Points on a hilly landscape, in no order, each with its height.
From any point a ball takes the steepest step (drop divided by distance) to one of its 2 nearest points. It stops when none of these is lower. Distance is the straight distance between rows; heights are no part of it.
fup: [156 125 117  87 169  93 133 135 141 131 115 143 123 129 138 121 110 176
 130 146 121  72 103 157 126 131 182]  h=68.6
vekel: [101 158 113 113 189 147  67 153 145 184 138 161  89 118  88 137 114 117
 164  88 163 124 151 116 129 103 117]  h=50.5
Peli: [145 133 154 141  83 151 137 147 131  97 120 148  86 158 128 122 158  91
 126 123  75 107 113  73 152 115 179]  h=30.3
Zaz: [136 153 145 111 146 157 110 112  98 141 157 204  54 142 122 158 150 122
 145  96 123 135 130 106 115 119 173]  h=89.5
puv: [125 171 137 153  94 148 132 128  79 136 160 159  76 107 126 182 150 114
 175 114 121 166 131  83  84 149 128]  h=35.4
kamav: [163  96 125 107 113 111 174 104 102  84 150 173 111 152 115 127 142 145
  82 173 102 101 171 120 136 120 150]  h=51.4
geref: [ 95 186 173 188  64 174 126 139 122 129 144 118 114 144 141 113 152  81
 136 119 125 185 115  52 148 134 127]  h=39.6
totor: [ 70 123 135 122 185 136  68 127 159 169  95 100 139 115 114  98 121 104
 116  70 160 137 145 139 177 112 129]  h=89.9
Zof: [175  67 100 116 101 119 155 134 130 123 103 136 149 123 117 156 114 151
 171 141 110 110 102 159  88 145 146]  h=23.5
tokem: [114 144 159 168  59 173 127 140 129 105 119 132 105 149 122 108 172  71
 133 115  97 145 127  57 169 120 148]  h=35.3
bovof: [113  95 124 118 158 145 120  92 122 154 149 148 141 123 102 126 114 123
 112 126 166 172 197 140 130 107  84]  h=83.1
Palub: [147  70  83 133  92 143 137 121  99 115 121 111 195 102  87 144 119 139
 162 172 126 167 148 162 109 135  33]  h=77.5
mife: [ 85 164 168 163 148 142 115 111 146 156 160 103 144 158 145  80 114 100
  74 135 161 165 161 110 170  99 123]  h=73.7
lupib: [160 154 120 144 135 102 141 152 137  96 158 121 122 131 108  80  97 140
  93 198  85 107 161 121 114 106 100]  h=70.6
navu: [153  69 111 150  43 146 170 125 125  87 111  91 176 127 128 144 147 121
 139 154 105 135 111 140 123 145  99]  h=15.2
beras: [114 189 165 132 147 109 116 156 155 116 108  75 112 115 167  95 139 121
 111 112 101  89  91  99 150 134 178]  h=41.3
felof: [182 112  97 100 164  85 136 139 131 115 146 166 122 130 107 110  84 173
 123 191  97  81 136 157 100 129 147]  h=71.9
Nifez: [122  96 108 136 132 142 130 103 116 152 144 113 174 102  96 130 113 133
 137 160 161 187 178 150 103 115  42]  h=80.5
lirez: [143  58 110  94  96  81 173 146 164 103  75 140 160 165 142 145 120 145
 116 115 120  53  79 166 164 163 169]  h=83.8
tis: [127  98  96  65 192  90 101 130 143 136  70 153 151 137 114 120 100 214
 138 123 161  81 109 188 166 138 183]  h=82.6
zopag: [ 85 206 122 162 150 129  81 180 151 180 128  71 120  74 128 154 113 119
 173  96 164 154 112 105  92 147  82]  h=49.2
sig: [162 118  99 149 100  79 147 154 128  66 143 122 161 143 105  88 105 141
  86 215  76 108 148 149 125 125  80]  h=66.8
sipu: [ 98 200 154 161 118 165  98 148 124 138 157 156  76 136 115 122 143  82
 132 107 125 159 142  61 137 117 123]  h=43.9
fip: [100 211 164 117 178 136  95 114 125 145 149 148  69 126 158 131 151 107
 120  73 134 123  84 130 119 136 172]  h=53.7
nedi: [115  40 124  99  87 106 167 130 166 106  75 129 181 155 141 141 139 109
 100  97 131  87 111 159 164 144 134]  h=80.0
Kiz: [141 105 106  95 142  52 155 145 162  96 120 105 160 133 141 107 109 163
  87 158 109  65 121 160 138 155 140]  h=66.0
goz: [134 131 162 136 121 131 174  68 107 127 162 127 108 122 203 152 153 130
  79 118 144 141 114 127 107 138 153]  h=20.2
vemig: [123 197 104 157 157 117 103 168 134 172 158 104 109  75 124 166  99 129
 189 135 151 140 132 101  56 134  61]  h=46.0
zev: [160  96 114 115 120 143 131 117 113 144 117 168 108 120 123 170 122 139
 190 118 127 136 110 135  79 133 149]  h=29.4
Pifa: [ 58 173 142 135 196 141  41 141 147 184  81 108 113 108 106 111 146 105
 143  47 150 127 118 123 185 125 140]  h=91.9
Furu: [162 104 114 129  99  98 150 159 152  90 110 118 141 140 124 116 112 138
 120 158  84  74 108 141 128 136 147]  h=67.6
mol: [158 108  95 159  65 153 131 145  74  89 124 104 177 132  83 117 128 139
 135 197  92 174 152 140 161 115  24]  h=73.9
Bal: [131 109 112 103 154 158  96 112 110 173 112 199  90 131 113 184 130 141
 189  75 162 144 104 142  97 125 153]  h=34.0
fur: [156  60  81 110 115 106 123 154 151  98 101 169 164 165  70 116  87 154
 154 153 104  97 135 157 135 130 141]  h=76.9
rom: [163 176 130 114 135 140 113 147 113 137 130 185  62 136 136 158 127 136
 182 119 112 111  88 108  88 136 173]  h=91.3
nafa: [161  79  80 144  96 106 105 181 147  88 103 122 175 149  61 103  94 134
 145 175  81 108 133 155 126 125  96]  h=73.8
Pud: [125 178 122 167  91 149 147 112  39 147 169 123 109 118 109 166 145 129
 160 138 155 200 162  81 115 132  73]  h=35.2
Rebid: [105 194 166 154  91 143 138 120 113 122 152 117  96 108 184 154 151 105
 147 103 120 164  80  97  85 160 151]  h=13.2
Dun: [114 138 136 160 101 147 116 166 161 119 113  66 161 122 114  89 117  95
 134 138 114 141 123 101 143 117  97]  h=56.4
fedar: [ 92 183 143 170 118 137 106 163 153 158 122  58 139  93 137 109 114 106
 160 116 142 160 108  94 117 141  90]  h=52.4
fezu: [102 234 163 122 197 121  89 139 133 136 158 119  69 118 153  88 136 117
 109 104 129 107 114 105 145 114 162]  h=50.0
Rodil: [152 101 109 138 103 149 132 132  99 118 134 139 130 123  74 132 128 129
 158 154 109 149 169 121 115 113  81]  h=79.5
guga: [136 182 126 160 133 140 118 158 127 147 163 123  91 102 121 141 116 118
 165 141 125 149 139  89  81 126  83]  h=42.9
Zuz: [139  55 116 124  67 132 139 153 150  75  99 148 157 173  88 116 136 101
 116 136  93  93 137 127 172 119 137]  h=67.5
Bif: [166  48 106 132  70 134 174 101 105 106 111 116 164 110 127 176 143 139
 169 146 109 135 118 157  91 150 114]  h=23.0
kuzud: [ 90 138 125 114 207 137  89  79 123 180 136 121 116  96 157 155 138 127
 122  52 177 162 109 177 109 133 130]  h=60.8
Deg: [ 88 145 132 137 180 132 103 107 145 184 147  89 135  87 155 136 113 129
 127  90 180 173 134 153 105 129  99]  h=64.1
dem: [147 104 124 130  97 125 122 177 167  96  93 139 128 162  96  95 114 104
 130 137  85  76 115 106 171 115 175]  h=63.5
Mogus: [ 90 196 141 107 213 133  81  90 106 170 139 151  77 127 150 150 159 128
 120  50 161 132  81 164 113 138 156]  h=56.9
Vibu: [ 80 207 136 139 173 153  68 153 137 163 156 165  70 131 104 128 129  90
 135  82 153 141 146  86 139 111 115]  h=47.3
mipil: [150 108 121  89 153  82 146 132 141 129  79 111 144 122 167 144 127 192
 132 119 136  67  69 175 131 156 183]  h=65.3
Tutop: [147 202 132 144 166 101 117 180 147 126 156  89 107 108 124  76  92 138
 123 170  93 110 146  99 108 115 103]  h=73.6
keri: [135  95 125 117 107 118 168 109 137 111 134 109 159 126 153 131 134 129
  97 146 133 121 138 141 119 129 119]  h=49.9
mupet: [152 122 113 129 123 142 105 177 149 120 108 149 108 144  81 101 106 118
 161 143  91 103 140 107 138 107 140]  h=60.2
rez: [131 215 154 142 155 110 122 158 142 139 145  79  99  90 162 109 114 134
 142 137 110 123 105 100  92 145 134]  h=76.4
sal: [115  49 132 128  66 148 153 119 130  88 103 143 162 171 106 123 160  97
  88 118 125 133 166 108 189 111 124]  h=71.4
busez: [100 101 121  69 206  92  88 123 150 148  88 131 151 130 118 113 129 173
 103 103 155  86 128 187 176 113 162]  h=85.0
tedun: [158  87  99 139  72 152 147 128  59  85 124 131 151 147  70 121 150 124
 129 167 100 159 184 111 158 108  86]  h=77.0
Libu: [121 163 164 125 120 128 150  88 108 133 147 135  89 111 202 172 157 122
 124  90 124 139  65 127  78 152 172]  h=12.1
sakig: [114 143 129 150 111 159 121 128 117 146 144 132 110 107 122 161 135 108
 172  98 138 166 124 104  89 139  99]  h=39.1
darit: [142  82 134  97 118  90 199  94 135 108 136 134 135 133 178 138 142 145
  72 139 126  80 114 155 120 149 140]  h=55.4
Ved: [ 87 155 147 158 164 146 121  82 122 181 173 119 125 124 161 134 117 121
 106 111 183 198 155 141 116 122 100]  h=67.2
zugev: [141 159 140 161  87 139 166  90  44 122 166 134 103 108 139 168 156 134
 151 135 131 178 148  88  89 148 115]  h=31.2
Kis: [108 136 108  93 208 116  73 149 146 172 122 131 118 102  87 110  95 145
 146 107 161 114 167 148 133 104 114]  h=53.6
kozuf: [165 120 120  80 180 123 141  84 107 141 145 198  86 127 151 146 126 166
 128 135 140 100 110 153 100 120 182]  h=42.8
salog: [106 112 154 160  68 143 146 121 143 135 131  64 220 160 152  98 124 109
 106 178 158 180 135 130 169 116  73]  h=80.4
kurov: [138 100 121  81 157  58 170 113 148 125 113 108 151 113 183 136 126 173
  82 130 139  64  95 187 128 162 150]  h=61.1
pab: [ 96 120 131 116 193 154 110  74 125 159 169 167 102 135 120 126 128 115
  82 102 171 165 185 139 141 100 120]  h=85.4
kuva: [136 125 149 141 101 144 178  65  66 125 159 133 113 124 162 158 164 134
 110 131 143 169 154 113 113 138 140]  h=26.4
zala: [173  84 108 136  68 105 195 118  84  64 140 137 146 152 120 137 147 138
  89 188  95 111 155 127 136 137 113]  h=56.5
matuv: [142 103 132  82 157 144 117  88 115 149 117 193 101 146 142 161 143 140
 137  88 145 111  94 157 119 113 187]  h=38.7
vebuv: [145 111 131 161  46 162 161 108  89 108 128  90 153 118 142 155 163 119
 160 143 115 176 120 108 114 144 101]  h=6.1
pelan: [131 118 102 101 171 114  85 169 158 141 109 142 134 137  69  96  86 141
 146 137 121 101 163 132 146 108 131]  h=57.0
zuk: [152 112  98 155  87 122 133 162 125  82 129 100 167 130  81  98 108 128
 126 193  86 138 145 141 133 120  64]  h=70.5
zameb: [118 102 138 106 154 162 105  91 112 143 140 191  93 144 118 140 148 111
 112  90 144 142 162 124 142  95 151]  h=87.5
bara: [151 121 132  93 166 120 141  97 104 128 168 186  84 133 123 125 131 146
  99 149 119 107 161 126 112  98 160]  h=46.8
zano: [141  72 119  89 123 121 127 133 154 121  64 159 143 162 135 139 129 139
 137 103 134  79  79 149 161 129 187]  h=86.9
did: [139 155 161 131 116 128 146 135 145 101 135 117 102 143 166 104 143 109
  96 134  97  94 106  97 140 119 167]  h=35.9
Kazu: [ 97 176 172 158 141 151 129  89 111 147 179 130 110 145 166 124 133 105
  85 118 155 182 144 105 142 123 137]  h=70.4
siv: [ 89 204 179 127 196 109  93 138 144 135 118  80 101 110 170  83 153 141
  84 104 133  91 107 125 181 127 168]  h=45.9
Fibom: [ 86 128 158 148 120 127 125 128 169 137 126  70 190 150 141  76 113 102
  83 145 163 152 150 120 176 103 106]  h=76.8
neves: [111  61 131 138  55 141 169 120 156  97  97  97 194 155 138 126 153  92
  94 126 142 128 124 132 174 136 109]  h=75.4
vufum: [142 157 156 175  64 163 158 128 107 101 135 100 120 119 157 137 155 108
 151 138 101 154 103  82 105 151 126]  h=13.7
Tenil: [153  97 114 131  78  76 191 133 139  61 134 119 167 157 137 110 122 140
  61 187  98  90 137 139 139 152  99]  h=61.8
dutat: [ 87  97 129  92 181 117  97 123 159 142 104 118 165 123 117 101 120 123
  95  97 162 114 161 164 162 109 126]  h=87.6
Ruti: [123  93 123 119 126 132 124 117 146 158  95  88 148  89 152 159 123 129
 180  94 142 140  86 158  80 147 134]  h=48.7
fune: [128 122 128 132 121 133 137 118 143 138 126  82 155  92 151 132 113 126
 146 124 136 149 119 140  92 138 108]  h=44.5
miv: [156  82  71  90 155 101 107 151 152 132  74 158 159 134  89 129  72 187
 169 146 141 100 117 177 128 143 170]  h=79.9

Where does a ball stop that starts at each point below?
sal: Peli
Tenil: vebuv
kuzud: Peli
dutat: sig
Furu: Peli
Pifa: Peli
Bal: vebuv
